A landscape with many valleys, sampled at points; each row gives a point and its height.
From any point a ball rolls to the lowest of the 2 points nearest to it. It stops when none of these is lower. Distance is the straight distance between rows; heights are no part of it.
q632: [-16 -24  -8 -31 -28  50  36  -9  47 -16   6   5   2  38  -7 -23  27  15
  -3 -29 -14   5  -2  -2  30  25 -10 -89  17  13  40   6  -6 -29   3 -35
  14  43  -4  -7   4  -4   2  21  21  39  13]  (h 695)
q607: [ 19 -50   2  40  15  26  64  23  43 -28  20   6  29  18 -13   6  35  -9
 -39  28 -25   7  -9 -13 -23  45 -20 -15  49 -25 -38 -31 -11  27  58 -27
  -7  53  39 -38  32  13  -5  13 -35  29  18]  (h 370)
q128: [-26 -17  45  47  70 -27   3 -23  16 -13 -26 -23 -35 -63 -40 -21 -12  31
 -13   8 -16   7  -8  29  44   5  41 -48 -29 -22  70 -13  25  38 -21 -74
 -14 -35  25  44  35   6 -17 -12  35  52  13]  (h 678)
q181: [  9 -23   3   2  15 -31  -5   6 -40 -23  48  -2 -55 -41  -7 -23  10  56
 -20 -29 -19  41 -32  16  41 -41  -8  19 -28   9  36   5 -29  34 -29   6
  13 -40  18  11  -4   8  23  10  -6   3 -57]  (h 602)
q127: [-11 -29 -14   2 -33   8  20  56  35  16  14   2  22  18 -13  30  32  13
 -22 -10  -9   6  -5 -27  13  -3   4 -53  37   0  33   9 -16 -26  47 -38
   5  63  -4   3  36  27 -20 -11  34  52 -20]  (h 667)
q781: [-21  22  -5  14  51  -5 -37 -17  45  -6 -64 -24  38  -4 -50  22 -11 -27
   3  30  73 -66 -17  -1 -38  -7   2   5   2   5  52  56  49  13  16 -13
  20  -5 -51  26  17  31 -19 -36  30  11  23]  (h 654)
q958: [-27  -9 -24  25  57 -19 -14   7   9 -13  -4 -45 -11  -2 -33  -4 -19  -5
 -20  27 -36   7  -8  10 -15 -14   7 -31  28  15  27   4  26  15  20  32
  21  11  13  45 -11 -15 -17   2  12  46  12]  (h 326)
q199: [  5  -2 -33  -7  15 -31  30 -17 -42  -6  42  23 -44 -30   3  20  37  69
 -18 -26 -64  45 -19  15  15 -46  24  28   1  -4 -10 -29 -19  48  22   7
  22 -58  -2   5  -2  -7  -6  20 -20 -35 -20]  (h 574)
q23: [ 25  16 -27 -43 -37  12  13  65 -20  33  33  30   1  53  54  54   6 -22
 -26 -12 -23   5  -3 -15   0  11 -19 -38  27   5 -17  28 -45 -60 -12  53
  34  47   1  19 -21  -6  11  10  25  -6 -38]  (h 286)
q612: [ 45  55 -33  -2  10 -15 -37  16 -14  12   2  37 -22  -7   7  56  -1  16
 -35  14  59 -33 -50  27  57   3  -1  37   3 -14  41  55   4  15 -30   7
  29 -28 -10  29   1  77 -19 -29  45   2 -31]  (h 573)
q655: [ 47  55 -23 -13 -22   4 -36 -19 -27  -8   4  25 -53 -10  29 -19 -19  48
   5 -37  19   4  -4  57  56 -17  16  45 -57  30 -28   9  19  25 -57  19
  11 -45   7   5 -38  16  45   1   5 -72 -14]  (h 698)
q307: [  1  50 -14   2  10  -9 -14  13  21  33 -53 -28 -11  29   5 -14 -47 -75
  34  25 -12 -40  32  19 -29  19  11 -30  18   2   8 -10  58 -41  -2  47
  32  21 -21  58 -27  -4 -21 -15   9  11  43]  (h 575)
q994: [ 33   5  35 -26 -49 -19 -42  23 -14  11  15  25  -9  10  25 -30 -31 -33
  18  -2  19  32  10 -25  22 -14 -43  63 -26 -21 -31  42 -49 -38 -52  50
   6  16  13 -23 -24 -17   0  11  20 -21 -67]  (h 405)
q631: [ -5  -3 -54 -16   7   6 -33 -52  -7  -7  -6 -41   1   1  47  17 -37  15
   4 -20  55 -42 -26  42 -10 -28   4   7 -21  93  18  20  57  24   5  15
  13 -56 -18  34 -17  10  33 -27  19 -15   5]  (h 701)
q203: [ 13 -30  25  37  13  -8 -16 -43 -41   7 -12 -30   0 -31  28  19 -46   2
 -13  19   6  19  18  -2   0   1  34  27 -42   4 -30  -6  51  22 -26   2
 -18 -27  21 -16  -3 -15 -14   7  10   1  29]  (h 504)
q554: [-39   6  36 -15  17  -3  45  17   2 -51  16 -14  29   8 -44 -28  13 -20
  11  51 -37  29  26 -52 -75  -3 -22  17  21 -49 -48   8 -57 -15  50  65
 -61  49 -13 -69  -8 -94  23  23 -70 -33   1]  (h 588)
q358: [ -23  -11   40   33  -40   11    9  -39  -69  -23   31  -24   60  -61
   -6   17    9   38   18    9    7    1   33  -43  -25   -1    4   46
  -19   -1  -42  -22   29   14   30  -32 -106   -2  -14  -53    3  -11
   23   -8  -59  -41   43]  (h 851)
q179: [-12   9  41  35 -12   5 -33  -2 -31 -48   4 -38  41 -66 -17 -28  15  28
  34 -13  27 -21  31  -8 -36   5 -39  37 -30  19 -22 -22   1  17   9 -27
 -93  -4  14 -27   5   8  45 -16 -71 -40  17]  (h 862)
q617: [ 42  63 -19   5 -11  -4 -35  -9 -25   6  -9  26   9 -22  11  56  33  18
  -8 -12  59 -44 -26  22   7   4   6  53 -12  -3   5  29  17  31 -10 -13
   1 -39 -25   4   8  76   4 -23  -2 -56   4]  (h 538)
q367: [-23  22  20  22  17  -8  -3  24  78  18 -69  15  -1  -4 -52 -33  47 -18
  25  -3 -22 -12   4   0 -14 -13  15 -33  29 -43  31 -14   5  -9  25 -43
  44  16 -26  34  27   8 -53 -12   4   8  14]  (h 710)
q590: [-11 -54 -10  -2  14  -1  -4 -33  26  40 -32   9  24 -20  18  39   9  18
 -18 -12  -2  19   5 -11 -10 -45  21  20  -2  19  11   9  35   8  22 -17
  52 -27 -15  13  15  -3 -58   0  23  11   8]  (h 332)
q340: [ -1  13 -97 -49  -7  12   1 -48 -21  12  42 -11  -5   8  59  71 -17  46
 -26 -37  25 -24 -36  42  33   2  23 -27  15  95  18   0  39  15  28   2
   7 -55 -10  35 -13  17  14 -22  52  -8   9]  (h 729)
q953: [ 22  -4  -4   3 -32  22  22  -6  20  21   3  53  25  10  30  18  51  49
 -14 -38 -64  42  16   7  31 -12  13   9  -4 -13 -78 -30  -2   7   2 -16
  17   6  15  -8 -17 -18   3  21 -19 -49  29]  (h 498)
q804: [ 27  86 -57 -49 -53  25  -9 -18 -10  -4  20  45 -52  45  12 -18  -6  24
  -2 -28 -16   2  15  55  48 -15  27  -3 -30  23 -58   9   8   8 -20  27
  21 -11  -1   3 -44  -8  61   6  18 -80  -4]  (h 720)
q449: [ -8  15  41   1  47 -21 -42  11  26 -15 -41  19  22  -8 -76 -31   9 -21
  22  16  85 -43 -29  -2  -3   2 -26  34  -3 -29  81  65 -22  15 -30 -24
  -7 -18 -40   7  28  64  -1 -26   8  31  -8]  (h 624)
q559: [  5  62 -22 -28 -65 -27 -13  41 -33  20  31  45 -15  48  -1  17  33 -30
   8   0 -43  19   5  -9 -10 -30  15  22  18 -37 -45  11 -51 -27  29  35
  36  38 -11  -5 -13 -10  15  -4   3 -46 -55]  (h 204)
q734: [-24   2  54  19 -21 -34 -20  30 -30 -37  23  -9  40 -50 -49 -11   1  14
  34  33  41  12  15 -80 -44 -19 -45  83  -2 -29   4  24 -50 -13  34  30
 -89  20 -21 -60   1 -18  11 -22 -48 -25 -35]  (h 410)
q643: [ 35  32  -3   7   7 -27 -30 -27 -33  12 -38  -1 -33  14  36   2 -80 -39
  21  23  55 -27 -28  19  25   0   9  21 -25   6  41  40  34  -7 -80  48
  24 -46 -11  21 -26   4   7  -7  31  13  -5]  (h 645)
q782: [ -9  32 -36 -34 -25  -5   2   7 -19  33  -7   0 -10  45  36  -9   4 -26
  39 -36 -26  -1  23 -12 -41 -29  -9 -27  19  38 -30 -21 -17 -45  -1  59
  11 -15 -32  13 -26 -51  15   4 -18 -39   9]  (h 306)
q239: [ 25   9  31 -13 -34  -4  -5  61  33  22  -5  77 -20   5  11  -4  62  15
 -21 -35 -18  31 -12  -4  44 -10 -15  27  -2 -42   3   1 -65 -15 -23 -17
  52   6  20  11   9  28 -31  -7  18  -6 -56]  (h 561)
q784: [-12  -3   0 -35 -46  36  -4  43  39   0 -13  29  12  54   4 -22  39 -58
  28 -25  26 -32   3 -12 -45  24 -41 -32  56  11  23  -6 -46 -65   9  -7
  45  46 -15  -6   5  12 -15 -11   2  15 -21]  (h 514)
q306: [-10 -26  39  48  28  22  43 -39  67  -6 -35  -5  -9 -16 -31 -37  25  29
  -3  -1 -32  10   8  25  37  29  26 -61 -12 -48  19 -29  38  27   2 -91
  -5   4  15  -5  42  -1 -31  11   2  30  48]  (h 708)
q217: [ 57 -19 -44 -31  26 -26  -8  31  30  26  24  33 -48 -30  43  64 -19  46
 -60  -4 -17  39 -28  28  75  21  14  56 -17   0  16 -15   5  16 -27  -7
  74 -18  49  57 -21  21 -36 -13  61   8 -43]  (h 655)
q860: [  3  13 -60 -16  15   0 -16  60  -5 -22  49 -24  42   0  -1  43  27  69
 -36 -18 -39   9 -42  11  23 -10 -17 -28  12  31 -18  35 -11  26  25  15
 -32  58  10  31 -29   4  59   2  11 -13 -11]  (h 384)
q752: [ 34   2  46   7  41 -18   7  20  -6 -18  32  14 -41   8 -41 -34 -10 -22
 -36  45 -35  70 -13 -19  20   9  12  55 -20 -80 -54   9 -42  28 -36  47
  18  24  32 -31 -11 -14 -11  33 -16   9 -31]  (h 450)
q722: [ 25  10 -68 -34  16 -36  21  -8 -40   3  41   0 -50  52  14  27 -34  -3
 -33  11 -12  12 -22  23  -3 -16   5  11  11  41 -19  20   4  26   3  80
  38 -26  -8  19 -28 -11  24   6  25 -27 -22]  (h 702)
q880: [-40 -11  -3 -26 -24  19 -43  38  35 -11 -25 -21  40  23 -13 -26   8 -46
  50 -10  67 -47  19 -29 -67  21 -48 -10  21  45  46   5 -27 -56  18  -6
   1  52 -25 -13   0  12   6 -30 -12  17 -18]  (h 488)
q913: [-36 -13  32   3  10 -11 -59  29  -6   2 -42 -31  26  -7 -10 -32 -36 -62
  69  11  71 -57   1 -27 -57  22 -60   5  11  17  77  13 -28 -58 -34   6
 -26  13 -25   3  10   8  -2 -20  -6  37 -19]  (h 464)
q698: [  4   5 -59 -27 -13   8  -4  -3  28  17  -5  18 -15 -18  44  10  22  80
   0 -66 -66  22   6  53  49 -22  20 -10 -18  32 -26 -49  20  12  -2 -21
  35 -23  18  42 -36 -22  26   6   5 -46  10]  (h 443)
q774: [-19   9  -5  25 -18 -41 -59  20 -23  34 -33   2  43 -34 -11  33  12  -6
  36  12  49 -12 -12 -43 -50 -71   0  83   5 -14  14  26 -11  -7  39   6
   6 -21 -54  -8  17  19 -30 -37 -14 -13 -37]  (h 314)
q212: [ 27 -22  31   2   7  -5  22 -18 -41 -33  33  10 -47 -36  -7 -15   5  40
 -15 -24   2  15 -20  30  61  27  10 -15 -23 -12  43 -15 -14  33 -54 -41
 -22 -29  25   0  12  30  10  35   9  24  -7]  (h 627)
q753: [ 21 -47   8  16  43 -27 -27  34  52  37 -21  -1 -17 -52  23  26 -23  22
 -38  -1  -5  15 -19  29  38   0  -5  40 -26   6  41 -15  17  21 -28 -43
  75 -20  48  72  14  35 -47 -24  52  49 -37]  (h 621)
q601: [ 17 -41 -40  -4  34 -23  51 -29 -18  -4  57  15 -39 -28   0  42   3  74
 -58   5 -70  69 -18  10  49  -8  49   9  -6 -21  -9 -45   8  52  16 -12
  45 -25  27   7  -9 -21 -30  18  30   7  -5]  (h 535)
q461: [  7  36 -24   7  37 -17 -10 -22 -14  20 -51 -21 -19  10  31  23 -70 -40
   2  28  32 -56 -23  31   8  24  25 -34   3  23  46  14  79  -2 -49  35
  25 -30  -9  62 -21   3 -12 -22  51  22  31]  (h 616)
q678: [ -1 -27  60  85  64 -30  -7 -18 -29   5  -9 -45  -8 -61 -11  26 -49 -32
 -35  64  -2  20   3  -3 -17  17  46  34 -26 -46 -11 -16  25  41  11 -22
  -6 -18  35  -4  43   5 -43   4  -7  59  11]  (h 556)
q176: [ 52  25 -75 -38 -19 -18  10  31  13  48  27  61 -39  19  52  75  -8  23
 -39 -14 -49  28   4  41  49   8  24  34  13  11 -37 -32  -3   1  19  17
  87  -9  24  52 -29   9 -12  -7  44 -24 -18]  (h 687)
q640: [-17 -56 -41   2  18  11  64 -70 -38  12  37  -6 -10 -12  39  45  -6  65
 -34 -10 -62  35   9  38  34  14  52 -24  -5  26 -28 -80  41  51  16 -45
   5 -48  26   0   3 -17 -16  16  24 -14  38]  (h 478)
q720: [  4 -15  46 -17 -20  -9 -53  38 -17  -7   4  -2  21  -2   1 -47 -44 -45
  53  10  46  -3   5 -40  -4  16 -75  37  -3 -17  26  36 -57 -58 -59  34
 -41  30   5 -24 -15 -16   7   4   4  11 -43]  (h 436)
q623: [-26  29 -12 -31 -11   2  -5  18  58  -2 -35  63 -19  29 -29 -29  88   0
  10 -31 -27   5  -8  10  -5 -38  12 -22  51 -22   8 -17 -34  -5  25  -7
  71 -16 -31  25   0 -12 -42  -9   5 -29 -14]  (h 730)
q426: [-35  -4   3  25 -11  22  -9 -52   3  12 -39 -59  40 -20  18 -21 -31 -36
  37  -5   9 -33  46 -11 -44  14   1 -38 -27  25 -20 -27  54 -27  19 -41
 -45  -4  -5  -8   9 -23   1 -10 -19 -10  40]  (h 374)
q114: [ 12  18  -1  20 -31   8  30   4  48  29 -28 -25 -26  31   4 -27 -23 -85
  38  20 -34 -34  46  26 -31  42  19 -44  29 -13 -14 -61  40 -40  38 -17
  50  40  14  25  16  10 -22  -2 -10  15  28]  (h 534)
q500: [-22 -46 -27  15  -2   9  41 -75 -15  37  -9  -8  29 -15  26  49   6  24
 -14  -6 -22   2  14  14 -11 -21  42   0  -2  16 -16 -41  52  25  53 -59
  27 -37 -10  -5  28   4 -39   2  10  -7  41]  (h 408)
q709: [  4 -28   3   6   9  27  78 -24 -17 -23  27   0 -15  26  -9  -9  23 -19
 -10   8 -13  -7  12  -5 -34  36  -9 -20  36 -15 -24 -36 -23  19  32   7
 -15   3  20 -56  30  -4   6  36 -49   6  23]  (h 301)
q536: [ -2  13  33 -11 -13  11  57  11 -29 -20  35  30  40   9  -2   6  36   3
   6  22 -48  41  16 -58 -43   0  -1  25  16 -58 -92  -4 -48  -2  34  44
 -68  30 -22 -73 -18 -65  18  32 -68 -61  24]  (h 568)
q274: [  9   7  -1   7  -4  20  -2 -44  13  21 -37  -3  40   7   3   7 -18 -35
  12  19  10 -13  44 -23 -36   4  12  17  -7  -6 -67  -6  45  -6  15  15
 -17  -5  -7 -32 -10 -23 -20   8 -23 -28  58]  (h 440)
q21: [ -4  21  -9  -7   4  17 -38 -12  40  -9 -38 -25  -3  14  -6 -65 -10 -40
  36 -31  19 -41  26  57 -34  16 -31   3 -18  44 -28 -22   3  12  -5  -6
  26 -15  20  30 -13   3  33   1 -22 -29   9]  (h 242)
q538: [ -25  -41   77   59    9   24   19  -35  -24  -15   -2  -35   75  -58
   -7   29    2   16  -13   38   14   12   30  -44  -32   23   17   19
  -14  -27  -38  -18   34   19   35  -37 -113    4    7  -55   29  -22
  -14   -1  -43    6   72]  (h 838)
q118: [-16  24 -18  -8 -24 -26  21  35 -42  -7  47   7 -13  10 -29  20  49  31
   2   2 -57  30 -16 -28  -7 -49  20 -26  17 -43  -7  11 -48  -8  42   8
 -14  38 -25 -27   1 -16  28  18 -24 -21 -41]  (h 280)
q771: [-16  14 -67 -53 -19  14 -44  41  20  -6  35   5  50  26  23  32  41  63
  -8 -49 -29   8 -41  18   0 -54 -17   1  12  56 -29  36 -20   9  35  23
   5  27 -24  31 -43  -7  62 -15  -5 -48 -29]  (h 310)
q271: [  5   8 -36  -4  23  11  12  14 -14 -35  37 -15   3 -14  -2  27  47  45
 -22 -26 -14 -21 -30  21  17  10 -10 -54  29  32  17 -17 -10  34  17 -10
 -41   1  17  14   2  26  24   5 -13   2  13]  (h 448)
q299: [-24  34   0 -32   2 -16   3  47  19 -22  14  29 -16  33 -70 -27  56  32
  -8  -3 -37  36 -24 -23  30 -46   9 -48  11 -46  26  54 -43 -13   8  17
  -5  36 -39   3  -9 -19  14   3  16  -7 -37]  (h 345)
q490: [ 35   7 -32 -14  36 -37   3 -25 -30 -11   8  15 -63  26  18  14 -61   5
 -22  26  20  16 -46  15  39 -23  21  32  -4   4  31  34  15  18 -56  76
  45 -61 -13  23 -26 -13  -6   2  33  15 -24]  (h 673)
q901: [  6 -26  45  64  28 -27  -7  56   0  23   2 -17   0 -36 -13   7  -1  -2
 -23  30 -39  35  -2 -30   3  -2   2  13  -2 -44  -7 -14 -21  10   2  -7
 -14  29  44   5  27   7 -35   3 -12  57 -19]  (h 596)
q324: [ 17 -38   4 -24 -18  29  66 -40  42  12 -11  70 -32   8   9   1  40  24
 -20 -27 -15  34   9  16  35  11   9 -11   8 -26  18 -24  -8   1   9 -43
  80 -35   7 -14  27  -1 -59  22  24   0   2]  (h 765)
q877: [ 27  10  -8  16 -26 -37 -50  21 -15  14  17 -11 -21 -13  16 -16 -28  20
  -8   3 -35  54   7  -2  35 -39   8  59 -53  -4 -49  12   2   4 -27  28
  23  23  34   5 -34 -18  16  -1  15 -23 -55]  (h 351)
q454: [-23  -4  41  76  43 -39 -81  33  10  -2 -53 -51  24 -35 -32 -31 -65  -1
   3  44  41 -11 -20 -14  12 -19 -29  42 -45  -8  32  59  19   8 -38   2
 -26  -2   5  43  -1  14   8 -45  24  44 -16]  (h 184)
q155: [-38 -15 -33 -38 -32  44  45 -72 -46 -14  35 -22  -2  24  12 -22  12  33
   2 -18 -13   2  21  -5   3 -20  11 -50 -21  28 -15 -17  23  -8  18 -10
 -35 -24 -24 -47  -6 -21  28  25 -17 -26  26]  (h 318)
q371: [ 11   9 -10  17  -5  -1  28  33  59   8   1  -5 -31  33 -18 -34  12 -19
  -1  19 -96  25  19  22   9  15  23 -38  31 -45 -38 -44   9  -5  31  -6
  52  62  41  26 -13 -26 -11   7 -11   9   5]  (h 484)
q331: [ -6 -71  26  -5  12  28  62 -48 -10  22   6  10   1  13  31  25  -4  11
 -29  13 -33  67  15 -44 -11  -8  32  -4  -6 -30 -33 -14   8   7  -4  39
  13 -17  -9 -43   8 -57 -53  46   1  21  37]  (h 803)
q265: [-37 -22  16  25  72   9  18   3  45 -29 -15 -35 -18   8 -38 -36  -4 -30
  -2  10 -41  -6  -3   6 -27  35 -23 -69  41   9  44 -12   0  -2   6   6
   1  26  12  32   9 -22 -16  25 -23  68  44]  (h 393)
q963: [ 27  68 -41 -24  -8  20 -28   7   2  18 -37  18  43  14  26  48  24 -36
  15 -12  68 -84   1   6 -43  35 -14  20   7  16 -15  -1  15  -8   9  -5
  -4 -14 -22   5   0  61  14 -35 -21 -45  24]  (h 572)
q164: [ 12 -50  -1  -9  -9   9  84 -24  -2  48  -1  32 -48  16  46  26 -23  -8
 -18  10 -46  46  33 -16   2   4  46 -10   6 -21 -14 -58  10 -12   7  11
  74 -25  16 -16  13 -41 -58  33  27  26   6]  (h 786)
q855: [ 10  13  44 -27  26 -17  16  -2  -7 -30  17  39 -46   7 -63 -48  19  -2
  -5  15  -3  35 -26 -16  42 -16   8  12  -3 -65  38  42 -45   5 -45  25
  10 -17 -14 -21  -5  -3  -8  35  -7  27 -33]  (h 404)
q779: [-45 -41  30  28  64  14  20 -31  10 -17 -28 -59  21 -15  -2   9 -30 -59
 -12  17  23 -53  -2   5 -39  52   4 -63  31  46  54 -13  39  -5   0 -42
 -31   7  15  20  24   5 -16   2  10  74  43]  (h 451)
q807: [-39  24  15  38  43 -16 -27  -2  61   0 -62 -28  16 -14 -76 -11   9   0
  11  18  12 -25   9  -3  -8 -18  29 -40   0 -22  54  34  47  10  23 -44
 -13  12 -46  28  32  12 -31 -27  17  20  34]  (h 684)
q225: [  7  -7  24 -54 -40  41 -12 -27 -22 -59  37  15  13   6  -7 -37  30  27
   5 -44  58 -13  -3   5  13   9 -43  10 -21  35  17  30 -26  -4 -28  -4
 -47 -16 -17 -41 -14  21  63  14 -30 -28  -2]  (h 429)
q145: [ 15  34 -12  -8  61 -29 -30  14  13 -15 -16  24 -21  -5 -48  -2   6  10
  -6  20  56 -39 -71  30  36   5 -29  25  19 -19  87  52 -22  32 -44  -2
  24 -46 -23  44   4  66 -16 -15  29  26 -24]  (h 603)
q759: [ 23   5 -11 -41   0  17  44  -6  51   5 -12  83 -20  50   0  -6  57 -25
 -26 -13 -19  11  -1  18  -2   3   3   7  50 -15 -27 -11 -29  14  21  11
  85 -26  -5   0   7  -3 -55  11  16 -26   2]  (h 747)
q262: [-26  20 -26  12   6   2 -43  -8  -2 -23 -17 -56  24   8 -22 -15 -42  -3
   9  30  11 -22  -4 -11  -6 -25   4 -23 -11  32   6  41  54  -8   5  34
 -35  32  -7  10 -40 -25  37 -18   3  11  17]  (h 198)
q668: [  3  18  25 -31 -35   9  21 -12 -69 -61  54  10 -22  -6 -17 -53  24   7
  21 -10  18  -2  19  -5 -19  -5 -27  36  -8   2 -26  -4 -45  10 -10  27
 -61 -18 -11 -66 -10  -7  58  24 -59 -65  -4]  (h 392)
q328: [ -9   9  30 -29 -62   9 -26  68  26   2   2  49  -8  36   5 -46  58 -27
  25 -34  -3  10  -5  -4 -10  -1 -44  -8  26 -19   9  -1 -93 -54 -20   0
  40  32   4   3   6  -8 -10  -8   9 -11 -61]  (h 537)
q309: [ 37  62 -27 -31 -36  28  18 -37 -11  18   2  31 -34  57  17  11 -23 -31
  -5   7  14 -12  33  21  35  32  26 -26 -14   2 -40   2  22 -20 -22  22
   6  -7   1 -21 -23   7  19   8   8 -29  26]  (h 742)
q61: [-43 -17 -38 -34  15  55  12 -38  64   2 -31 -19  24   9   5  -2  16   5
  -9 -41  10 -28  -8   6   0  20  -4 -83  20  66  45   2  49 -13   2 -31
  14  20 -25  32 -11   1 -17  -5  30  27  42]  (h 719)
q693: [ 16  12 -10  37   0   2  -7  45   0  30 -23 -10  47 -36  20  57  24 -22
   4  -3  31 -68  -5   4 -36  29  -4 -11  17  -2  10 -29  13   1  26 -60
 -13  17  11   9  40  63 -11 -27  -2   8  10]  (h 541)
q697: [ -25   -8   81   54   15  -35  -36   15  -19  -52   18  -40   13  -53
  -76  -37  -37   16   12   56   37   23   12  -55    7   -9  -12   48
  -32  -41   20   46  -16    8   -1    5 -111   20   -2  -42   13   -8
   22  -15  -29   24  -16]  (h 449)
q160: [-48  33  -7  40  29 -23 -78  38  19 -32 -41 -61   6   2 -63 -63 -57   7
  30  39  19 -20 -23  -6   1 -39 -31  -5 -18  14  46  63  17 -10 -20  46
 -29  28 -26  42 -31 -16  41 -46  10  28 -10]  (h 36)
q399: [ 14  -1  28 -10  -7  17  30 -11 -20 -10  14 -18 -11  31  11  -6 -52 -82
  26  38  27 -36  19 -13  -1  69   0 -46  26 -16  25  -4   0 -46 -27   5
 -44  42  15 -44  16  -6  13  28 -17  61  18]  (h 66)
q736: [-14  20  27  27 -19 -49 -42  47 -35  10   9  -1   8 -27 -51  -4  24   4
   8  23  33  16 -13 -54  -9 -51  -9  69  -5 -40  19  34 -46  -1  20  11
 -24  18 -21 -18  17  31  -8 -31 -16   6 -60]  (h 367)
q563: [-29 -36 -18 -39 -52  55  45 -77   0  16   9 -16  19  48  31 -46   4 -18
  21 -33   8   0  50  -6 -33   7 -29 -22 -14  51 -47 -38   1 -24  28 -19
   0 -16 -18 -49   3 -24   9  12 -18 -31  20]  (h 241)
q204: [  1 -10  35  52 -18  12  41  32  69   0   0   3   7  21 -23 -32  29 -34
   5  45 -59  22  16 -16 -22  18  -2 -13  43 -71 -54 -28 -16 -17  60 -20
 -10  88  29 -41  26 -26 -16   8 -43  23  -1]  (h 430)
q938: [ 17 -30   9   0 -37  42  91 -40 -23  20  35  -3 -10  43  36  11 -22 -57
  -9  24   3  -8  31 -22 -17  61  19 -40  19 -12 -43 -45  10 -21  23 -14
 -21  30  21 -75  34  -3 -14  24 -14  23  30]  (h 212)
q378: [  4  -1  31 -23 -14   5  48   0 -41 -28  23  16 -18  25   0 -35  10 -51
  41  -3  24 -19  24 -23 -54  40 -40  15  19  -6  -8 -26 -73 -13  -2  30
 -48 -10   1 -67  12 -19  29  30 -68 -23  -3]  (h 357)
q216: [ 31 -55  39  29  24 -13 -18  65  38  30 -10  13  12 -37  21  11  13  24
 -33 -11 -12  31 -16  -4  26   5 -25  27  -9 -12   8  -7 -30  15 -34 -28
  20   4  51  36  21  37 -34   3  16  41 -29]  (h 593)
q47: [ 31  16  -5  -7 -32  -6 -41 -56 -17  13 -16 -17 -23  -7  64 -17 -75  -9
  26 -20  75 -20   5  35   8 -14  -4  47 -67  58 -13  20  42   6 -49  10
  13 -67  -9   5 -13   5  50 -10  16 -47  -9]  (h 674)
q458: [-16 -57  26  60   2 -11   5  48   8  23   7 -28  39 -17  -3  44  -5   7
 -30  27 -24  20   4 -38   3  -8  26 -28  17  -2   6 -12  15   5  35 -48
 -35  63  34   5  37  12 -33 -12  23  74   4]  (h 630)
q150: [  5 -11  33 -21   9  34  -5 -25 -30 -44   9 -12  30 -10   7 -25  -7  -4
  20 -20  51 -39  -9   2   7  35 -32 -22 -16  25  36  16  -2   2 -55 -10
 -78 -11   9 -22  -6  12  50  18 -31  20  30]  (h 463)
q742: [-25 -24  68  23  39  -9 -23  -5 -27 -55   0 -27  12 -36 -52 -44 -26   1
  23  20  44 -11  -7 -15   0  10 -24   3 -12  -8  58  40 -15   9 -35  -4
 -95  -2  -1 -20  10  -2  36   9 -24  47  13]  (h 483)
q853: [  3 -17   7  -7 -61  11  -5 -32  17   5  -5  -2   3  14   9 -63   8 -35
  30 -27  11   3  52  18 -38  -7 -31  46 -18  22 -74 -41 -21   2  30 -25
  29 -16  18 -34   9  -2   9   6 -18 -53 -19]  (h 142)
q278: [-26  44 -38 -38 -36  12 -48  53 -14   0   4  13  52  30  19  14  49  10
  34 -31   4 -20  -4 -24 -42 -31 -26   7  17  38 -30  10 -36 -39   7  41
 -41  17 -36   0 -41 -18  48 -30 -36 -59 -11]  (h 225)
q788: [ -5   9 -48 -23 -11  -9  -7 -19 -23  38 -10   5  -3  14  54   7 -17  35
  19 -39 -44  22  18  10   2 -47  21  -7 -17  52 -34 -24  28 -12 -16  48
   6 -46 -14  27 -40 -56  18   3  -7 -41  16]  (h 373)
q305: [ 39  20 -83 -59 -11 -29  20  11   7  34  33  24 -64  55  24  38 -44 -22
 -24   7 -21   6   2  47  14   2  20   8  30  45  -4  -6  11  -5  29  57
 110  -6  -4  63 -29  11 -15 -16  58 -11 -26]  (h 715)
q395: [-11 -80  44  29  33  49  56 -49  -9 -10  11 -16  52 -14  16  32   9  16
 -47  23  -7  35   9 -34 -20  36  19 -14   3 -15 -42 -22  35  22   5 -12
 -54  -6   7 -53  15 -23 -33  24 -22  26  76]  (h 822)
q818: [  10   11   -4  -16  -26   21   47  -16  -37    0   50   38    1   25
   14    3   25   38  -14   -9  -78   57   21   -2   21  -10   30    6
  -18  -37 -109  -16   -7   15   -8   19  -23   14   -4  -48  -31  -40
   31   44  -30  -76   29]  (h 536)
q258: [-18 -16  -6   4 -36 -10   2 -14 -13  53 -23  16  36 -15  10  52  12 -19
  23   2  21  -3   8 -51 -58 -52  24  40  19 -12   0   0   3 -22  54  -3
  28 -22 -47 -23  30  -2 -59   2  -7  -1   3]  (h 243)
q116: [  3  15  20  45 -20 -39 -84  13  -5  20 -31 -36   0 -46  -1 -33 -53  13
  31  13  25  12  -2 -13  31 -41 -10  53 -67 -12   0  33  26 -10 -38  -3
  -7   8  16  20 -14   1   7 -32  27  -2 -45]  (h 275)
q656: [-26 -27  34  37   8  10 -24 -28  33  15 -62 -53  13 -41  16 -42 -22 -33
  39 -32   0 -26  38  23 -42  13 -25 -20 -41  23   2 -28  25 -12  -5 -49
  22 -25  10  29  26 -12  -2  -3  -1  -4  22]  (h 315)
q622: [  8  69 -37 -32  -5  29 -30  18  10 -29  -3  31   3   3 -19  10  64  46
   1 -39  35 -39 -32  32  37   3  -5 -35  16  10  33  24 -13  12  -3  -5
 -24 -11 -28   9 -11  52  29 -13   3 -36  14]  (h 496)
q246: [  6 -13  60  37  51 -38 -16 -17 -42 -24   2 -13 -35 -56 -22 -24 -47  11
  -3  21  17   5 -32  25  63  11  35  -1 -44 -22  68  12  13  29 -70 -46
 -28 -36  32  16  11  21  11   1  29  65 -19]  (h 653)
q263: [ 22  -3 -20 -46 -26  25  29  20 -33   2  50   0   2  55  40  35 -26 -37
 -21  -4  10 -15  -2 -17  10  47 -17 -54  10  18   2  30 -23 -45 -24  40
 -17  50  11 -21 -17  -3  39  24  11  32 -14]  (h 205)
q907: [ -4 -17  -5  24  40  -3   8  18   4   2 -14 -40  13 -33  18  37 -20 -30
 -11  -5  16 -72 -28  40 -14  60  -3 -54  28  35  55 -35  19  17   6 -65
  -1   0  32  46  39  49 -19 -13  35  56   9]  (h 499)

Call two points neighbours if one is among the 2 nearest of the other. Go from one point of each pair to the other, from neighbour to neighbour, staying as low as possible. Name the highest point that can't be avoided.
q559 / q853: q155
q258 / q399: q742
q160 / q617: q963
q399 / q559: q23

Where does a ball stop that starts at each point below?
q536: q278
q643: q399
q538: q617
q367: q617
q306: q258
q150: q399
q678: q853
q239: q160
q742: q258
q693: q160
q61: q160
